Points on a hilly landscape, in no order, each with its height.
From any point a ball rolls to the lowest of the 2 points nearest to it. It stops when none of these is lower. Distance is the straight distance between rows; heights are no part of it.
J_170: [122 103 135 166 146  92 161 122  92 115 145 127 211 139  88  85  84 126
 116 131 102]  height 493
J_947: [144 149 188 156 111 113 175 115  78 100  83 117 165 168 115 103 104 116
 115 167 132]  height 595
J_589: [145 142  77  87 141 172  98 129 124 112  74 123  72 120 118 139 143 157
 107  79 165]  height 734
J_505: [155 107 171 109 135 152 156  85 133 147 119 126 109 192 115  71 115 103
 185 149 128]  height 636
J_984: [ 95 170 124 110  97 130 163  67 145 101 133 147 128 137 171 200 164 119
 169 116 160]  height 789
J_790: [129 153 112 142 132 150 183 127 131 177 111 102 130 147 133 151 104 121
 111 123  75]  height 542
J_376: [156 124  55 163 111 161 155 152 122  89  94  98 109 109 133 208 127 130
 162  80 123]  height 558
J_299: [152 106 149 147 129 134  95 173 130 114 178 120 153 104  86 105 106 215
 115 124 118]  height 578
J_817: [128 140 146 102 130 115 133  75 129 136 197 133 109 148 157 126 119 161
 168 152  93]  height 699
J_210: [ 77 124  90 113 120 160 143  74 148 115 104 143  84 112 169 182 162 102
 167  78 165]  height 775
J_987: [124  84 145  74 134 125  89 106 134 144  65 134 174 170 116 116 101 146
 192 137  51]  height 667
J_229: [108  91 176  59 148 115 114 117 161 155 118 129  88 172 161  89 154  78
 178 148 139]  height 599
J_128: [138 146  87 160 106 160 160 156 142 159 174 131 103 107  65  78 122 140
 150 147 175]  height 75
J_333: [137  64 111 118 151 143 157 140 115 180 113  93  99 150 160  82 113  99
 118 162  73]  height 739
J_951: [127 118 182 206  98 145 139 200 130 117 137 124 139 146 141  70 117 122
 123 154 158]  height 658
J_17: [151 142 172  74 121 137  86  78 135 119 127 165 119 123 116 145 150 209
 123 113 136]  height 370
J_616: [145 117 145 137 163 105  71 149 193  91 126 122  95 127 140 108 116 167
 151 124 115]  height 588
J_328: [134 109 202  73 117 111  88  84 124 118 124 172 160 148 107 138 131 167
 160 140 116]  height 320
J_913: [107 104  69 148 132 179 157 165 129 156 146  81  89  66 127 171 153 103
  94 124 139]  height 676
J_288: [163  43 159 115 144 111  81 113 136  84 163 121 113 114 110  82  98 151
 163 122 115]  height 351
J_384: [113 179 154 158 137 125 116 200 150  93 102 109 124 143 163 131 144 111
 118 131 167]  height 397
J_165: [174 133  77 143 115 128 151  75 123  76 156 121  79 133 110 156 134 160
 198 125 111]  height 633
J_509: [ 84 100 163  96 132 124 130  68 165 154 146 149 107 103 190 166 173  90
 136 130 117]  height 647
J_46: [137 107 125  99 150 131 108 105 132 129 117 115  92 122 152 128 135 138
 124 124 100]  height 556
J_54: [125 131 136 190 105 130 149 137 153 128  91 102 135 105  90 138 126 122
 119 160  91]  height 524
J_263: [144 139  69 150 100 131 130 161 117 141 186 116 136  98  80 103 118 181
 128 169 141]  height 179
J_656: [124 103 101 136  76 106 101 102 120 112 183 128 137 127 166 167 117 176
 184 105  66]  height 664
J_397: [116 147 123 131 112 125 111 176 165 142 104 110 103 117 112  88 143 126
 147 204 152]  height 282
J_7: [110 134 150  92  64 130 108  77 101 133  90 143 131 194 163 130 109 145
 144  90 131]  height 293
J_782: [141 211  89 100  94 155 134  82 122 129 121 117 153 144  96 191 136 117
  89  92 154]  height 729
J_687: [142 118 162 168 127 139 130 134 160 115 105  89  69 104 157 184 168 145
 153 159 102]  height 674
J_944: [146  65 100 104 102 110  90 103 105 108 153 141 105 125 165 129  93 167
 161  80  81]  height 642
J_906: [117 108  87  49 136 109 121  93  93 143 122 173 100 168 141  98 145  91
 158 124 184]  height 495
J_479: [125 142 103  78 165  90 116 167 114 126  80 189 152 146  74 134 138 132
 126 134 161]  height 656
J_100: [109 104 100 133 125 134 160 132  86 122 109 172 149 123 146 168 150  57
 124  66 167]  height 452
J_33: [126 174  86 129 131 145  91 103 173 131 135  73  97  86  94 175 127 139
  86  79 130]  height 581
J_483: [ 84 179 140 145 150  85 110 123 131 137 174 142 156 108 136 110 146  76
  79 105 172]  height 649
J_247: [128  75 100 106 128 155 153  99  98 136  66 162  99 125 118 153 146 103
 140 116 130]  height 363
J_361: [140 127  93 156 122 127  99  95 141 129 134  53  90  88  97  49 105 136
 117 144 126]  height 446
J_712: [136  53 161 172 145 121 147 142 131 156 173 145 134 133 123  92 112 135
 131 119  91]  height 447
J_71: [152 136 141 124 159 169  93 148 111  96 124  55  84 129 155 102 109 204
 107 115 111]  height 677
J_588: [141 133 175 167 101 170 152 109 159 135 156 119  98 101 138 176 141 116
 119  79 132]  height 473
J_271: [132 185 108 165 119 172 158 141 118 147 141  76 160 121 122 158 111 125
  72 103 107]  height 560
J_952: [129  89 161 153 139 108  98 160 131  86 138 150 147 141 140 105  85 136
  90  72 134]  height 657
J_326: [ 97 166 170 108 137  62 119  85 111 146 149 161 168 124 120 122 141  81
 127  88 157]  height 634
J_139: [ 86 132 151 155 123 146 171 103 133  88 105 115 123 106 137 136 170  80
 112 130 215]  height 426
J_579: [139 107 103 106 132 126 105 142 125 124  97 174 172 140  99 142  94 154
 148  77  95]  height 645
J_844: [125  62 155 136 131 151 129 105 126 140  92 131 191 151 131 103  94 135
 179 107  48]  height 646
J_971: [112 117 179  99 163  91 115 146 131 168  73 112 140 162 117  98 147  39
 176 133 116]  height 788
J_327: [155  71 115 107 139 114 134 108  73  82 129 120 134 152 154 112  98 147
 137 170  91]  height 772
J_546: [110  91 116  81  85  92  94  86 135 144 105 191 134 164  91 129 145 100
 216 113 129]  height 714
J_173: [152 121 204 157 119 121 118 133 132 137 114 126 147 128 102 116 122 174
 133 181 123]  height 205
J_562: [141 117 157 149 145 104  74 144 157  56  82 123 107 114 124 150 121 148
 132 109 124]  height 611
J_291: [149  84 139 115 133 109 162  83  95 142 118 140 147 183 116  73 108  76
 203 158  96]  height 661
J_802: [162 109 141 124 155 146 108 146 152 138 148 105 111 144  96  40 109 172
 155 109 135]  height 229
J_722: [113 150  89  83 148 106 150 167 135 148 109 143 121 146 160 163 155 126
 141 162 117]  height 740
J_917: [112 206  83 146 130 151 136 146 187 134 136 103 115  94  91 160 133 144
 127 108 155]  height 564
J_446: [154 125 104  87 126 187 128 117 121 122 112 158  91 120 102 146 159 157
  88  88 195]  height 758
J_596: [154 131 124  82 169  74  88 159 109  98 130 126 164 156 150  98  96 146
 132 140 127]  height 508
J_204: [139 174 153 155 142 131 120 110 127 130 121 145 163 143  82 100 104 148
 120 109 151]  height 539
J_771: [131 135 105 105 171  79  93 157 149 113 174 145 124 126 129  89 106 128
  96 136 159]  height 449
J_304: [137 189 175 105 130 110 134  80 116 105 148 132 116 144 130 119 146 153
 116 167 168]  height 833
J_965: [138 146 100 125 154 137  89 134 153 123 139 108 155 100 101 162 119 156
  78  62 113]  height 597
J_779: [178 124 110 152 120 162 157  59 106  97 134 103 107 147  84 116 100 170
 197 112 124]  height 665
J_442: [141 155 145 147 114 125 149 186  99 130 179 138 173 146 137 137 112 146
  82  86 165]  height 418
J_563: [134 113  92 162 135 102 142  76 149 102  99 125 152 154 129 113  92  74
 170  85  82]  height 700
J_676: [115 119 147 147 163 147  95 116 130 126 152 108 163 131 172 106  89 154
 120  76  66]  height 617
J_340: [167 122 106 130 125 134 143 104  69  97 132  84 142 158 124  79 103 165
 132 157 119]  height 781
J_402: [113 103 151 131 107  93 107  90 131 111 164 143 162 143 179 151 105 148
 151 125  39]  height 673
J_355: [ 96 123 187  96 112 127  99 108 107 169  86 174 137 135 181 179 127  98
 119  85 108]  height 672
J_211: [ 70 148  79 156 115 119 110 148 192 133 147  97  95  17 119 152 166 133
 116 167 162]  height 492
J_580: [172 127 134 138 138 129 135 165 156 114 169 151 116 108 103 145 129 187
 156 122 120]  height 549
J_774: [136 139 137 143  85 144 114 151  96 106 160  64 135  90 155 126 115 142
  58 174 124]  height 596
J_89: [133 114  88 128 145 104 147 149 117  79 118 124  90  84 146 163 155 117
 101 192 140]  height 268
J_753: [143 140 109  86 157 148 112 109 166 152 122 114 108 143 121 105 112 187
 165 127  81]  height 583
J_902: [165 158  73  92 142 115 111  85 117 106 185 145 139 102  94 176 100 167
 124  96 102]  height 381
J_627: [122 146 170 177 133 102 139 141 181  88 162 157 114 127 105 125 140 119
 162 170 165]  height 457
J_758: [189 130 124 154  97 202 150 120  74 113 156  95 106 142 157 165 128 166
 155 110 110]  height 640
J_134: [128 139 114  80 152  88 113 134  90 120 105 131 204 141 127 102  94 147
 111 138  85]  height 547
J_121: [132  84  88  45 165  95 119 127 119 114 143 157  93 156 133 103 135 106
 121 154 166]  height 552
J_318: [136 134 197 135 130 110 114 106 139 124 199 131 152 141 168 123 110 185
 162 129  72]  height 685
J_454: [109  90  61 133 102 184 158 163 147 173 131  96  98  48 110 133 168 124
 131 167 154]  height 691
J_554: [126 136 109  49 134 113 136  69  81 175 144 143 120 179 163 108 131  98
 153 138 136]  height 438
J_625: [148 137 128  94 121 112 116 138 132  99 105 184 121 176 167 163 155 142
 166 121 148]  height 260
J_824: [114 131 135 133  83 143 134 139 143 162 133 146 123  92 103 100 146 135
 146 224 149]  height 206
J_985: [ 79 129  78 155 138 116 145 139 183  90 137 110 106  70 136 157 150 102
  91 132 171]  height 471
J_568: [122 135 114  75 108 154 145  90  84 182 138 156 141 157 118 112 116 137
 154 104 118]  height 388
J_23: [114 119  88 108 158 153 142 108 175 147 105 109  71 118 134 119 143 120
 133 146 121]  height 532
J_772: [137 125 163 118  94 121 130  46 131  54 100 148  96 142 144 138 148 108
 173 121 175]  height 292
J_39: [141 144  94  97 143 109 112 194 116 133  84 168 169 123  96 174 114 147
 108 102 113]  height 675
J_175: [103 130 130 141 135 101 172 154 104 148  88 157 169 120 117 152 154  38
 139  92 149]  height 485
J_862: [109 158 126 120 118 150 162 155 114 109 120 130 139 122 168 183 163 114
  92 163 177]  height 585
J_927: [123 165 104 178 118 148 148 140 174 117 130 104 106  79  85 163 155 164
 130 142 121]  height 548
J_276: [137 145 171 123 123  67 137 135  49 111  86 160 190 151 130 144 128  96
 132 112 129]  height 587
J_227: [155 126 129 127 117 138 131  80 143  70 123 148  68 109 119 118 150 144
 161 101 188]  height 354
J_946: [134 155 179 145 122 131 132 160 139 146 112 133 141 189 186 149 120 138
 161 156  82]  height 546
J_925: [110 110 194 116 139 110 114 153 105 169  83 175 159 146 145 145 146  96
  92 105 117]  height 689
J_455: [107 117  92 126 158  86 105 145 157  79 128 133 105 109  97  83 128  95
 112 109 198]  height 501
J_179: [105 129  67 112 143 123 112 117 153 134 129  77  64  86 109  49 129 125
 116 154 170]  height 408
J_706: [155 115 118 102 131 151 117 134 102 158 167 121 125 111 126 158 127 220
 129 107  77]  height 582
J_732: [118 110  91  85 150 119 139 154 116 172  80 164 149 171 138 145 113 114
 165 138  83]  height 710
J_973: [161 109 155 170  89 165 164 189 117 134 134 144 103 143 134  84 147 155
 138 169 181]  height 688
J_535: [140  74  75 171 118 113 159  95  97  59 118 130 132 129 153 133  86  84
 144 102 100]  height 718
J_630: [ 91 146 105 119 139 117  68 196 175 192 146 135 128 126 125  57 122  98
 138 152 122]  height 753
J_948: [141 153 125 168 125 106 176 145  83 101 184 136 157 147 134 129 123  96
  90 113 176]  height 373
J_964: [126 151 142 121  84 120 149  94  65 110 136 176 182 151 113 167 121 112
 130 104 134]  height 545
J_190: [ 85 165 141  98 146 118 139 137 137 135 133 140 144  90 159 190 176 112
 113 172 191]  height 612
J_209: [103 191 141 149 103  96 107 205 157 107  95 104 137 109 154 112 139 124
 145 190 164]  height 349
J_448: [ 72 117 115 106 160 113 131 124 158 134 154 136  99  99 179 170 175  99
 124 164 150]  height 635
J_372: [ 89 117 136 114 162 110 109 184 168 181 101 124 113 149 130  81 132  78
 156 114 131]  height 770
J_977: [123 150 141  82 149 151  81 146 152 179 106  96 123 133  99  60 123 183
 106 168 126]  height 629
J_152: [118 138  53 152 127 162 189 116 132 106  73  72 113 110 125 158 150  63
 134 131 144]  height 509
J_415: [ 98 135 140 135 142 131 180  89 102 100 153 151 118 121 164 126 146  79
 133 115 228]  height 390
J_174: [127 107 117 133 147 135 169 123  98 125 158 174 106 156 189 108 133  73
 124 105 193]  height 336
J_626: [159 134 151 150 130 108 141 112 133  72 179 156 144 130 106 145 120 160
 124 108 110]  height 515
J_82: [121 146 119 139 128 130 161 182  96 122  49 143 170 132 121 190 147  76
 114 121 143]  height 520
J_641: [151 144 155 182 101 167 133 162 133 124 177 122 121 119 135 155 142 150
  76  99 150]  height 453
J_918: [124 134  80 101 160 115  95 148 170 105 188 122  82  98 157 102 125 155
  96 114 138]  height 407
J_806: [121 142 140 111 119 117 121 155 112 180 161 125 137 120 141  77 131 130
  83 170 147]  height 716
J_150: [138 150 121 164 128 127 138 188 108  90  92 103 134 174 187  94 109 119
 109 125 138]  height 444
J_805: [106 151 143  87 147  78  98 104 117 190 131 163 182 175 140 132 130  84
 166 113  74]  height 575
J_421: [141 172 113 114 125 168  80 155 114 140 110  63  93 114 115  75 108 207
 105 141 113]  height 659
J_249: [140 129 185 173 116 114 133 110 160  91 149 184 145 126 112 155 131 142
 143 113 154]  height 491
J_653: [110  62  90 160 128 158 140 149 167 174 125 101  70  51  92 103 154 115
 157 182 120]  height 708
J_279: [144 123 166 111  98 108 111  96  82  87 102 172 125 166 163 123 139 126
 168 116 144]  height 207
J_874: [137 140 125 146 116 162 124 145 150 180 156 113  89 129  96  47 107 169
 150 141 135]  height 166
J_853: [139 166  89  88 154 116 106 154 113 143  94 140 168 160  51  90 116 146
 137 150 145]  height 606
J_73: [157 113  99 110 118 139 130 168 123  71 116 180  95 124 162 165 148 149
 127  98 153]  height 153
J_262: [128 156 148 103 117 152 130 111 112 159  90 162 146 178 152 118 109 130
 143  85 130]  height 342
J_499: [123 113 140 134 167  92 103 111 131 136 139 109 223 118  96  86  84 143
 115 146  75]  height 516
J_127: [134 173  60 101 145 161 116 104 131 152 126 102 160 152 127 110  80 182
 146  93  64]  height 605
J_812: [123 170 196 150 120 125 122  99 113 120  74 108 162 145 108 107 110 124
  98 106 119]  height 563
J_686: [144 109 199 128 140 125 103 144 124 141 144 108 154 178 147  34 106 118
 140 137 128]  height 576
J_518: [112 114 152  93 129 139 139 120  88 182 125 110 126 166 170 117 107 110
  99 164  82]  height 719
J_208: [129 172 111 125 106 113 149 158 105  93 101 120 165 131 118 185 156  96
 101 150 148]  height 555
J_506: [160  51 148 113 150 130 109 126 155 111 142 108  91 160  84  39 110 126
 146 126 143]  height 291
J_487: [107 115 177 102 129 153 133 110 115 170 121 150 110 125 193 187 167  94
 101 125 114]  height 663
J_427: [142 154 122 100 100 113 153  53 108 117 178 113 108 122 161 174 136 152
 145 148  95]  height 715
J_357: [141  62 133 114 166  92  96 150 148 122 117 122 129 150 100  68 122 104
 121 157 145]  height 356
J_417: [146 171 174 137 116 116 146 106 161 162  89 125 133 159  80 128 145 135
 183 202 119]  height 828
J_961: [153  98 113 123 122 163 115 100 121  99 140  92  88  73 130 189 135 121
  82  94 107]  height 644
J_157: [130 150 115 151 128 133 164  93 156  93 135 139 101 139 136 112 145 110
 162 152 159]  height 412
J_166: [138 159  92 132  95 158 147  95 127 103 110 111 175 144 113 171 115  92
 109  65 126]  height 743
J_905: [ 91 139  84 184 129 143 161 140 138 126  78  96 141  96 121 152 138  49
 107 107 176]  height 481
J_567: [120  93 137 104 161  89  80 140 157 129  91 124 115 105  87  99 135 125
  96 178 115]  height 411
J_49: [120 150  84 171 109 118 160 146  95 128 176 115 141 124 117  84 109  99
  91 147 154]  height 319
J_662: [ 78 170 111 158 102  77 126 151 124 160 154 128 160  70 114  88 147  71
  98 151 175]  height 669
J_469: [102  96  95 127  83 138 126  84 135 124 153 181  89 145 159 139 120 114
 180  50 123]  height 751
J_821: [113 107 136 155 132 141 128  99 159 137 151 156 123 104 137 162 132 110
 107  70  98]  height 487
J_367: [142  73  89 113 143 141 171 132 119 104  72 143 109 118  97 131 156 107
 131 168 173]  height 280
J_904: [ 91  90  87 128 169 152 185 113 174 159 126 117  87 103 153 145 161  90
 185 133 141]  height 507
J_595: [149 134 121 127 161 124 133 184 100 155  91 149 154 176  92  73 102 109
 154 131 155]  height 551
J_424: [108 111 124 164 125 115 141  93 147 117 105 140 148 112  93 153 130  90
 108 119 111]  height 504
J_797: [137 105 124 140 120 105 150  42 109 115 145 138 158 168 117  83  83 105
 185 121 102]  height 680
J_831: [115 101 110  79 117 116 118 105 137 155  66 168 144 150 105 151 125 125
 186 151  91]  height 687
J_519: [ 87 149 105  81 160 102 117  63 135 176 152 152 136 136 134 152 135 101
 139 124  78]  height 594
J_979: [ 76 165 124  91 150  87 134  96 126 148 138 188 146 110 136 162 149  99
 133 113 131]  height 616
J_663: [119  85 206 132 153  60 110 147  91 111 124 131 189 154 141  94 109 100
 143 156  83]  height 572
J_57: [146 127  99 136 124 129 164 109 120  43 135 128  80  92 148 190 169 126
 150 154 167]  height 348
J_640: [ 91 165 137 158 129  66  68 158 169 129 105 105 155  85 118 110 110 105
  77 147 122]  height 650
J_32: [ 96  99 173 106 149 127 122 128 110 199  99 127 163 140 141 129 114  98
 119 138  75]  height 705
J_475: [154 161  99  77 107 109 109  81 122  72 165 120 139 109 113 201 126 143
  89 115 132]  height 339
J_241: [168  97 105 109 107 140 111 152 117  73 142 156 109 103 123 226 137 157
 118  90 132]  height 243
J_937: [141 154 108  83 129 142 166 113  91 115 136 151 106 122  91 141 163 137
 101 136 205]  height 786
J_406: [106 108 108 142 154 135 142 145 154 137 104 132 128 131 173 144 119  74
 112  81 110]  height 506
J_199: [150 101 148 133 126 172 181 143 110 169 143 166 107 141 118 157 140 165
 149 138 114]  height 641
J_220: [153  81 122 110 115 147  94 106  98 107 176 143  98 122 169 163 115 175
 131  47 108]  height 620
J_953: [148 160  61 135 118 137 168 125 104 133 207 118 129 116  94 119 121 148
  88 143 150]  height 257
J_728: [120 146  70 124 163 124 116 129 179 120 175 113  64 119 139  63 140 123
 142 142 176]  height 362
J_808: [ 96 167 138 145 146  88 153 118 131 169 141 144 179 137  86 116 128  98
 151 158 101]  height 535
J_856: [116 183 135  88 129 128 125 103 118 102 143 127 110  99  73 129 165 135
  90 176 192]  height 811
J_624: [ 88 111 119 139 150 140 164 131 141 156 161 133  86 138 156  68 140  63
 131 112 175]  height 389
J_930: [156 135 103 151 136 168  74 150 109 110 129  71 152  87  99 142 114 193
 107  68 103]  height 613
J_98: [110  78  91  99 109 141 159 115 103 167  92 188 133 132 133 160 116  72
 123 100 130]  height 409
J_675: [ 90 115 196 137 130  78 106 189 119 149 122 120 129 125 171  80 138  86
  98 159 126]  height 521
J_581: [127 141 162 151 125 171 104 153 108 137 139 100 167 128 179 139 112 173
  70  98  89]  height 610
J_26: [106 176 125 106 117 108 117 151 106 155 141 106 166 118 122 134 124 166
  52 171 136]  height 692
J_922: [168 137 162 156 113 181 115 117 122  91 122  77  82 125 137 166 127 154
 148 127  99]  height 660
J_53: [178 116 110 143 126 153 139 105 111 102  86  97 121 105  46 136 102 157
 115 106 123]  height 655
J_636: [120 153  94 152 129 142  84 130 147 125 155  89 134  96 104  67  81 151
  89 106 123]  height 474
J_142: [162  79  80 150 130 161 138 166 111 124 154 101  94  75 130 200 132 134
  81  94  99]  height 662
J_854: [108 164 147 180 138 100 176 151 110 179 107 156 191 126  76 143 136  68
 133 110 112]  height 512
J_829: [160 112 127 156 104 165 136 176  68 141 162 115 108 144 137  88 111 162
 106 139 156]  height 722
J_124: [110 119  77 132 134 123 167 166 111  77  67 120 114  97 119 132 155 108
 102 195 192]  height 159
J_189: [152 151 120 150 132 123 127 162 116 115  88 129 146 171 124  84  86 144
 125 110 165]  height 496
J_24: [138  84 125 127 121  98 151 109  88  62 111 132 114 134 169 133 118 102
 113 142 140]  height 744
J_672: [144 166 101 162  91 141 141 161 116 120 145  40 153 125 146 143 109 104
  63 160 106]  height 577
J_871: [119 124 181 133 163  69  91 162 125 156 135 109 178 151 152  76 120  88
 132 156 104]  height 550
J_673: [128 136 151 168 125 150 150 139 150 140 115 110 133 156 175 142 115 116
 128 110  82]  height 525
J_83: [119 127 189 191  87 133 145 145 107 105  89 117 133 139 138 101 141 106
 103 166 162]  height 631
J_188: [112 151 195 154 103 108 159  91  97  94 133 170 167 141 106 160 153 103
 119 114 154]  height 518
J_477: [122 164 119 166 130  64  79 133 185  83 120 108 143 109  97  74  98 123
 108 143 133]  height 639
J_788: [163 159 118 127 112 154 158  92  71  92 134  64 110 139 147 118 123 170
  98 169 110]  height 759
J_488: [116 123 116 137 134 153 182 169 125 190 135 170 126 156 131 115 136 119
 137 135 133]  height 666
J_685: [125 125 152 177 123 150  81 161 129 128 165  96 151  91 139 115 112 199
  97 137  90]  height 598
J_335: [137 112 174 148  89 174 127 124 120 169 163 113 137  83  94 195 141 167
  79 139  85]  height 638
J_373: [ 78  91 132 161 156 137 186 115 175 134  96 130 128  98 142 168 164  83
 167 151 157]  height 482
J_389: [148 146 204  96 126 121 107  96 116 157 129 139 171 146  90 144 131 176
 128 172  89]  height 270
J_329: [117  65 169 196 131 106 148 101 101 135 168 126 163 116 113  97  98 105
 100 123  94]  height 468
J_893: [142 131 171 119 133 138 140 119 119 150 158 140 105 184 137  52 116 121
 169 133 167]  height 607
J_407: [125 118 135  71 156 139 100 148 161 199 106 129 122 155 111 101 121 153
 125 143  93]  height 608
J_796: [104 111  82 117  90 151 129  88 135 139 135 142  85 109 178 182 151 121
 172  71 108]  height 764
J_601: [138 119 162 142 101 152 131 121 125 167 114 140 111 109  84 116 158 149
 101 170 152]  height 113
J_472: [108 129 133 120 171  71 115 129 135 181 155 159 194 144  95 125 112  82
 158 105  81]  height 557
J_489: [124  85 123 161 160 132 155 140 170 151 172 122 116 148 137  82 120 102
 149 121 117]  height 422
J_511: [170 112  76 143 119 156 135 132 122  98  86 129  88 139 111 163 129 160
 183  96 113]  height 591
J_91: [155  74 173 168 131 129 101 170 136  85  97 144 108 122 142 135 129 135
 122 106 123]  height 632
J_378: [174 136 127 118  72 134  96  96 122  71 169 136 160 115 113 220 129 162
 113  75 124]  height 299
J_96: [159 160  90 130 126 191 126 151 144 147  61 110  92 164 105 133 128 152
 119  69 145]  height 707
J_513: [ 91 112 172  97 153  81  87 149 154 136 114 160 143 113 108 153 161 114
 102 166 138]  height 455
J_598: [ 86 111 120 182 126 169 176 149 160 130  91 101 124  89 135 130 155  86
 124 152 200]  height 456
J_680: [103 115 172 130 156  73  88 196 171 119 147 157 140 110 168 121 151 113
 113 157 137]  height 490
J_855: [104 134 119 176  98 134 126 144 154 183 133 103 143  77 110  91 115  95
 100 161 102]  height 544
J_345: [ 97 110  88 211  89 155 154 179 153 185 145  98 118  69 133 120 111 106
 100 144 105]  height 559
J_651: [124 144 192 155 109 148 122 153 118 137 147 139 173 123 116 182 123 179
  98 111  84]  height 619
J_916: [122 115 178 100 148  68 116 121  89 175 153 172 156 161 110 100 137  82
 144 136 158]  height 654
J_306: [137 156 126 119 128 124 160  61  96 118 141  83 109 134 128 134 129 140
 121 208  96]  height 738
J_59: [132  70 135 114 154 149 115 128 110 153 122 119 167 162 142  72  91 131
 122  91  67]  height 637
J_661: [110 198 126  96 123 145 113 115 120 161 124 115 142 140 116 159 138 136
  71 143 140]  height 711
J_482: [144 116 133  95 119 128 107 109 112 128 196 132 129  99 164 191 124 183
  95 101  94]  height 601
J_41: [145 112 158 141 110 155 133 136 115  94 116  77  74  92 158 168 164 118
  63 127 145]  height 627
J_897: [150 187 149  89 114 124 117  60 132  76 107 107  93 125 138 165 144 152
 107 153 143]  height 852
J_564: [122 136 160 163 116 104 120 172 177 115 128 119  91 105 173 156 157 147
 135 182 119]  height 690
J_839: [110 144  48 128 115 105 105 174 164  97 154  97  90  77 153 115 135 125
  90 138 141]  height 441
J_324: [ 98 153 114 106 146 124 105 193 134 188 156 127 113 151 160  64 109 129
 102 146 128]  height 737
J_791: [154 133  78 157 115 166 156 134 136 115  76  63 101  98 118 183 139 110
 124 124 117]  height 533
J_315: [126 147 183 109 155  95 142 150 143 155  87 130 158 180  93 110 143  90
 182 186 129]  height 807
J_351: [178 112  99 163 132 146 129 140 109  71 112 106 165 113  87 119  93 173
 113  67 119]  height 630
J_526: [109 136 169  90 136 146 130 129 154 175 119 148  97 172 177 120 145 121
 169 152 100]  height 571
J_155: [145 157 139 110 123 152 108  79 148 137 150 158  85 118 120 129 141 168
 150  96 154]  height 405
J_143: [127 159 146 147 164  81  94 145 184  84 134 135 149 156 117 101 100 136
 156 117 114]  height 614
J_313: [107 122 109 116  96 117 105  87 161 131 126 208 112 168 136 135 140 126
 203  92 118]  height 736
J_900: [118  92 189  68 160 119 105 115 131 167 132 186 116 158 134  86 154  82
 153 117 173]  height 622
J_197: [117 117  64 108 110 141 100  95 120 119 105 131 158 138 118 130  90 157
 156  87  61]  height 623
J_548: [114 151 145 130 101 109  81 153 142 146 110 111 154  84  91 125 109 172
  81 156 131]  height 670
J_230: [135 145 112 149 127 185 160 184 148 158 111 126 108 145 118 119 120 149
 117  90 138]  height 686
J_177: [136 128 153 153 106 123 137 132 119  99 168  77  99  96 176 168 142 131
  67 161 114]  height 615
J_877: [181 108 119 101 109 191 147 140  83 148 146 143 106 126 137 180 127 195
 147 102 102]  height 609

Where does a ball stop that starts at each point below?
J_304 => J_706
J_788 => J_706
J_454 => J_673
J_779 => J_174
J_315 => J_616
J_345 => J_128
J_951 => J_601
J_165 => J_174
J_917 => J_128
J_210 => J_279
J_190 => J_124
J_479 => J_601
J_563 => J_128
J_483 => J_124
J_651 => J_279
J_732 => J_279

Call two points neighbours if one is among the 2 nearest of the other. Go from one point of each pair to the other, from neighbour to neighbour, staying as low as possible. Name the highest point that can't be avoided.
J_279 / J_601 => J_155
J_918 / J_174 => J_134
J_73 / J_279 => J_625
